A landscape with many valleys, sampled at points; each row gives a point and its height.
A ball rolls from a point to the lowest of its 2 nearest points, and stops where none of them is lower. Distance is the straight distance between rows; heights are no part of it.
q_787: [ 11  33 -26  29 -24  35  10  19  29 -16   1  -8   4 -26   7  54  40  23
   7 -14  -6  25 -27  18  27]  (h 714)
q_155: [ 50  -1 -27 -50  15   1 -45 -19 -15  22  28  25   2  38 -34 -37  -9 -10
   6  -7  -7  -3  21 -17   6]  (h 583)
q_8: [ 10   9  -8 -20   1  10 -35 -22  20 -10  40  -7   4 -10 -28  -9 -20   3
  -5 -32  -9   6  14 -18  22]  (h 665)
q_561: [ 44   9  -4 -41   8  23 -61 -18 -26   4  13  41   2  31 -11 -20  40  -8
   5  -8 -17 -13   6  -4 -28]  (h 490)
q_841: [ 30   8 -67  30 -18  36  41   6  31  10  -4   3  -9   2  15  22  34 -14
  16  10 -15  -2 -14  25  34]  (h 823)
q_4: [ 14  -5  -4   8   8 -38 -12  61  -5   5  -5 -58 -25  22 -18  -3 -35  35
 -45 -14   1  -4  26  -3  14]  (h 413)
q_715: [ 24  10  19 -22   1  36 -53  -8 -19 -10   4  29   5  14   2   2  63  -3
  -1 -19 -17 -16   0   3 -42]  (h 443)
q_966: [-32 -10  63 -43  -6   2  -1  44 -11  -7  -5 -32 -24   1  25  12 -20  43
 -23 -37  -3  -8  29 -15  -5]  (h 439)
q_834: [-17 -21 -15  25   3  16  49 -49  43 -13  42 -17   4 -16   8 -19 -44 -40
 -12   3   5  -7  19 -20  21]  (h 310)
q_83: [-27 -19  30   4   8 -44  -5   7 -23   5   4  -3  -8   4 -14 -27 -25   4
 -18  10  21  -5   7  -4 -13]  (h 556)
q_476: [ 19  -3  14 -32  16  -1 -26  10  24  -6  35 -14  11  10 -37 -19 -27   0
 -28 -36 -20  -2  34 -20  14]  (h 664)
q_340: [ 51  17 -64  18  -4   4 -11  27  17  -1   0 -54 -21  16  -8  13  14  23
 -24 -20  -7  -9   8   8  48]  (h 671)
q_617: [ -1  19 -20  23  -8 -14   6  30 -11  16 -28  25  -1  -7   5  31  33   1
  17  33   0  28 -32  18  -3]  (h 606)
q_762: [-33 -12  30   3  -1   1  12  -3  14 -18  29 -42  -2 -25  -1  -2 -42   6
 -18 -31  -1  -6  18 -17  11]  (h 305)
q_890: [ 35 -27  13 -24  21   1 -13  -7 -18  -2 -20  21  10  47   1 -38  25 -35
 -29  13 -32 -40  20  -5 -28]  (h 858)
q_365: [-37 -29  49   0   4 -24  14  10 -30  -6 -20  -2 -16   5  14 -19  -5   2
 -12  12  21 -27  -1   4 -31]  (h 482)
q_333: [ 31   7 -66   2   7 -40  13  -7   3  45  -7   6  -3  24 -19 -20 -48 -13
  29  29  15  14   1  -1  49]  (h 208)
q_923: [-17 -14  -3  25   4 -58   2  16 -11  17   2 -15 -11  -2 -26 -17 -42  13
 -17  16  25  11   2   5  11]  (h 580)
q_337: [ 11  31 -33  19 -24  61  23 -12  49 -15  21  -5  12 -33   9  43  31  -1
  16 -25 -13  20 -22  12  41]  (h 748)
q_972: [ 25   0 -63  39 -14   6  27  20  29   1   2 -37 -17  -1  -3  15  11   4
 -17  -3  -7 -10   3  15  49]  (h 654)
q_646: [ 30  21 -33 -21   8 -21 -40  -7 -27  43  -7  47   4  17 -17  -7  -1  10
  31  27  13  36 -14  10   1]  (h 578)
q_492: [-35 -31  19  26   1 -14  33  11   2  -3   5 -25 -14  -6  14 -11 -24  -3
 -17   3  11 -21   5   1   2]  (h 311)
q_540: [ -4  41  -7 -11   4 -33 -24  15 -13  22 -14  38  13 -12 -34  23  -8  26
  32  26  23  72 -23   1  -8]  (h 183)
q_971: [ 25   3 -11 -25   4  14 -40 -19   4   2  33  16   3  12 -23 -15   6  -8
   0 -16  -6  -1  15 -13   2]  (h 629)
q_791: [-37  21  29  14 -22 -25  -8  27  -9  -7  -7 -49  -5 -38   2  35 -45  72
   2 -23  20  37 -16   1  22]  (h 777)
q_440: [-22 -25  55 -13  11 -15   4   9 -37  -8 -38   8 -14  23  20 -22  27  -3
 -14  11  13 -46  -3   8 -54]  (h 418)
q_522: [-50  -8  44   6   7   7  16 -48  -6 -15  -7   8  21 -24  19  -1   9 -16
  14  -2  12  -7 -16   1 -36]  (h 809)
q_622: [ 34  19 -38  13   6 -36 -30  34  -1   6  -7 -48 -21  16 -23  -1 -17  41
 -37 -12   8  12  11  -1  29]  (h 527)
q_160: [  7  15  42 -31   2   8 -40  38   4 -17  16 -39  -1  -4  -9   8 -20  47
 -24 -47 -15   3  23 -14   1]  (h 447)
q_41: [ -9   7  38 -24 -11   3 -17  61 -11 -14   2 -47 -24   1  14  21 -17  64
 -24 -42   2  -3  17  -4   2]  (h 366)
q_941: [ 33 -30  26 -33  30  20   5 -31  14 -14 -12  32  19  43  -4 -44  16 -48
 -26  -3 -32 -43  32 -12 -36]  (h 879)
q_876: [ 54  37 -61  18   6 -18 -31  24   6   8 -19 -51 -26  13 -12  13   8  44
 -15  -8   7  18  -1   5  46]  (h 610)
q_99: [  4  -2 -31  17  -5  -3  39  11  -4   5 -47  36   5  -1  20  19  34 -38
  22  59  -6   0 -30  17 -10]  (h 727)
q_452: [-41   0  21  30 -16   7  25   1   8 -10  -1 -13   6 -37  18  22   2   9
   8  -8   4   8 -11  13  -2]  (h 757)
q_849: [  3 -12  16 -20  19  24  -7 -78   0 -16  -2  58  18  12   5 -33  16 -46
  22  24  12 -28  -7  -7 -38]  (h 859)
q_963: [-11  -6 -18  12   9 -58  -5  -3   8  17  18 -16  -9  -1 -41 -22 -60  10
 -14   6  25  20  16 -14  32]  (h 492)
q_983: [  2  27 -29  15   2 -45  -4  22  -4  24 -22  15  -1  -5 -28  20 -13  20
  14  30  18  50 -14   7  18]  (h 370)
q_886: [ 11   0 -46  34 -16  26  59   6  20  -1 -25  20   1  -9  24  24  38 -30
  17  39 -11   1 -24  20   8]  (h 781)
q_844: [-17  27 -10  -3  -9   7  34  12   0  -8 -16  38  16 -23 -10  39  22 -25
  39  33   5  45 -34  -5  -9]  (h 423)
q_282: [ -3  -8  -8   8   1  12   2 -37   2   2  -3  49   9  -8  11  -3  24 -30
  24  32   4 -11 -18   0 -19]  (h 778)
q_143: [-36 -10  33  -6  16   1   7 -67  -3  -8  -3  35  33 -20   3 -17   0 -29
  25  16  15  -2 -13  -7 -32]  (h 826)
q_769: [  8   8 -20   9   4 -32 -27   8 -25  29 -13  25  -2   7 -14  -3   4  10
   9  30  12  27 -18   8  -3]  (h 501)
q_213: [-47  -9  42   7  -5  18  14 -25  -4 -13   4 -23   8 -32  29  14  -6   1
   7 -25  -1  -3  -6   1 -14]  (h 786)
q_136: [-37  18  28  26 -21 -27  -4  44 -19   1 -14 -18 -10 -24  13  33 -10  57
   5   0  19  30 -17  14  -2]  (h 729)
q_639: [  8 -22  -3 -24  20 -13  -6 -30  14   5  30  12   3  20 -36 -43 -43 -33
 -16   1  -3 -13  34 -28   8]  (h 569)
q_701: [-19   9   5   9  -3  24  11 -41  16  -7   8  31  22 -28  14  14  22 -23
  30   6   2  11 -20   1 -11]  (h 753)
q_326: [  3   2 -17  13   1 -16  -1  13 -23  14 -45  44   6  -1  15  12  37 -17
  19  60   0   8 -33  19 -24]  (h 673)
q_634: [-22  14   7  26 -18  22  20  -6  14  -8  -2  12  16 -35  16  32  24  -2
  18   1  -5  25 -25   9  -1]  (h 723)
q_474: [ -7 -17  65 -28  15  16  -9  -4 -21 -20 -31  15   0  27  23 -15  47  -3
  -6 -15  -6 -45  -3   3 -69]  (h 356)
q_409: [ 50  -8 -15 -49  12  13 -43 -32 -32  17   7  45   8  46 -13 -41  13 -29
  15  10 -13 -19  11 -11 -14]  (h 536)
q_317: [ 21  27 -55  22 -22  33  39  -2  55  -1   9  -8  -4 -18   1  30   9  -1
  20  -6  -1  18 -13   8  49]  (h 782)
q_920: [-15  38  -5 -10  -2 -22   4  22 -12   4 -15  44  12 -19 -18  35   8  -5
  40  38  11  64 -29  -6 -12]  (h 325)
q_582: [-29 -35   1  29   9  13  66 -26  35 -20  32 -43  -1 -10  15 -21 -43 -32
 -31  -6   1 -21  32 -13  11]  (h 306)
q_961: [-10  -8   8 -16  15   9   9 -76   6   2   0  66  26  -6  -5 -29  -8 -45
  45  34  21  -3 -11 -11 -20]  (h 844)
q_393: [ 23 -15   9 -29  20 -30 -17   1  14   5  27  -5   6  22 -50 -44 -51  -9
 -35 -15 -12   1  43 -26  19]  (h 620)
q_565: [  2   3  43 -19   5  39 -32  -9 -23 -22  -7  16   7  14  23   4  75   1
   1 -27  -9 -36  -7   4 -62]  (h 403)
q_301: [-16 -32  24 -10  -9  -6  26  77 -15   3 -27 -40 -45  26  36  11   6  32
 -40 -10  -5 -35  29   5  -5]  (h 90)
q_612: [  6 -20 -40  19   2   3  34 -35  39   3  32  -1  -6  -1  -9 -23 -40 -36
  -4  11   7  -8  10 -10  31]  (h 408)
q_842: [-35 -45  17  22   4 -11  67  12  17 -14  11 -46 -20  -3  13 -21 -43 -15
 -37   5  12 -33  28  -5  10]  (h 143)
q_552: [ 48  18 -79  -2   3 -15  16  -3  -2  41  -7   9  10  35   4 -25 -31 -16
  49  18   2   0  -7   5  47]  (h 353)
q_314: [ 21 -19 -10  -8   6   4 -21 -19 -18   2  -3  26  -3  22  -1 -25  24 -27
  -5  16 -12 -29   0  -1 -17]  (h 832)
q_922: [ 15   5 -50  11   6 -42   8 -11  22  23  13   0  -8  -3 -32 -13 -48  -4
   8  13  18  19   6  -8  51]  (h 369)
q_199: [-12   9  31 -21   2   0 -26   8   9 -18  29 -46   4 -17 -21   1 -42  33
 -17 -42  -6  10  17 -19  16]  (h 398)
q_95: [ 24  -8 -30  -4   0  12 -15 -27 -21  14 -16  43   1  17  19 -11  35 -27
  21  36  -5 -22 -19  11 -12]  (h 805)
q_554: [-11  -8  26  -8 -21   7  -2  75 -16 -10 -11 -42 -43  11  34  24  12  54
 -26 -24   0 -16  16   9 -11]  (h 255)
q_85: [-29  12  48 -16   0  50 -23 -66  -9 -23  14 -11  29 -37  19  20  19  -8
  25 -49 -20   2  -8   0 -29]  (h 889)
q_53: [ 41  27 -50 -21   2   0 -19   2 -29  44 -20  50  16  26   7  -4   9 -15
  59  33  -3  14 -24  16   4]  (h 555)
q_417: [-41 -24  62 -28   4   2  18  12  -5 -11   0 -24  -9   1  20  -6 -24   6
 -18 -32  -1 -21  27 -17 -15]  (h 497)
q_105: [  8 -28 -18   6  12  -6  18 -13  15  -1  22 -13  -7  17 -11 -29 -27 -36
 -26   5  -6 -25  25 -15  11]  (h 503)
q_551: [ 11 -13  35 -31  15  -7 -35   4 -20   0   9  13   6  25 -21 -25   7  -7
 -19  -9 -11 -12  20 -10 -28]  (h 202)
q_926: [  7  34 -22  23 -19   5  -7  25   5   3  -9  11   1 -17   1  39  35  24
  10   1   0  34 -26  17   5]  (h 669)
q_591: [-23  12  42 -15  -9  40 -37 -24 -14 -20  14  -7  15 -22  14  17  35   8
  10 -42 -12  -3  -2  -1 -30]  (h 878)
q_881: [  3 -16  64 -38  18  11 -19  -2 -10 -15  -7  15  14  22  -1 -24  22  -7
 -15 -22 -17 -25  20  -7 -46]  (h 293)
q_260: [-27 -12  15  10   0  14  23 -43  23 -18  35 -22  14 -28   3  -7 -32 -22
 -11 -19  -2   0  14 -14  13]  (h 195)
q_801: [-13  24  20   2 -20  35 -39 -11   0 -20  20 -12  15 -37   7  31  23  25
  12 -41 -10  15 -15   5  -3]  (h 863)
q_2: [ 14 -26  20 -18  20  18  -1 -60  -3 -21 -13  39  17  37   1 -39  25 -52
  -8  17  -4 -49   2  -9 -47]  (h 873)
q_366: [  0 -25  11   4  -2 -22  12  62 -12   3  -8 -40 -29  20   4  -8 -13  19
 -41  -9  -6 -24  24   4   1]  (h 275)
q_311: [-12  29  19  20 -26  23 -17  20   3 -18   4 -26   5 -36  17  44  21  52
   6 -31   0  22 -21  14   9]  (h 840)
q_236: [ -2 -22 -51  55 -10  -5  61  15  30   7  -4 -29 -16  -8   4   9  -9  -9
 -20  23  -1  -3  -2  17  37]  (h 563)
q_783: [-26  24  35   4 -27  11 -16  11  -8 -13   6 -50   1 -45  15  43 -22  63
   5 -38  -1  24 -13   3  19]  (h 811)
q_483: [-27  16  19  25 -14 -22  -1  37 -20   6 -26  15  -1 -20  13  34  22  27
  11  22  12  31 -27  18 -23]  (h 674)
q_270: [-20 -29 -17  49  -5 -20  44  16   6   2  -5 -25 -14  -7   7  -5 -11  -8
 -23  22   7 -17  -2  15  12]  (h 441)
q_355: [ 43  24 -67  -1  -5  -3  18  11  -5  37 -19  29   5  19   7   4  -1 -21
  49  30  -4  13 -19  14  25]  (h 468)

For each start below, name the point where the ball stops.
q_393 -> q_842
q_340 -> q_301
q_2 -> q_634
q_591 -> q_617
q_941 -> q_634

Call two points neighbours if one is among the 2 nearest of the other. Go from one point of each pair to the other, from neighbour to neighbour, staying as low as possible. Name the highest point that can't be avoided.
q_540 and q_333 -> q_646
q_842 and q_540 -> q_8
q_333 and q_551 -> q_923
q_260 and q_842 -> q_834
q_842 and q_301 -> q_160
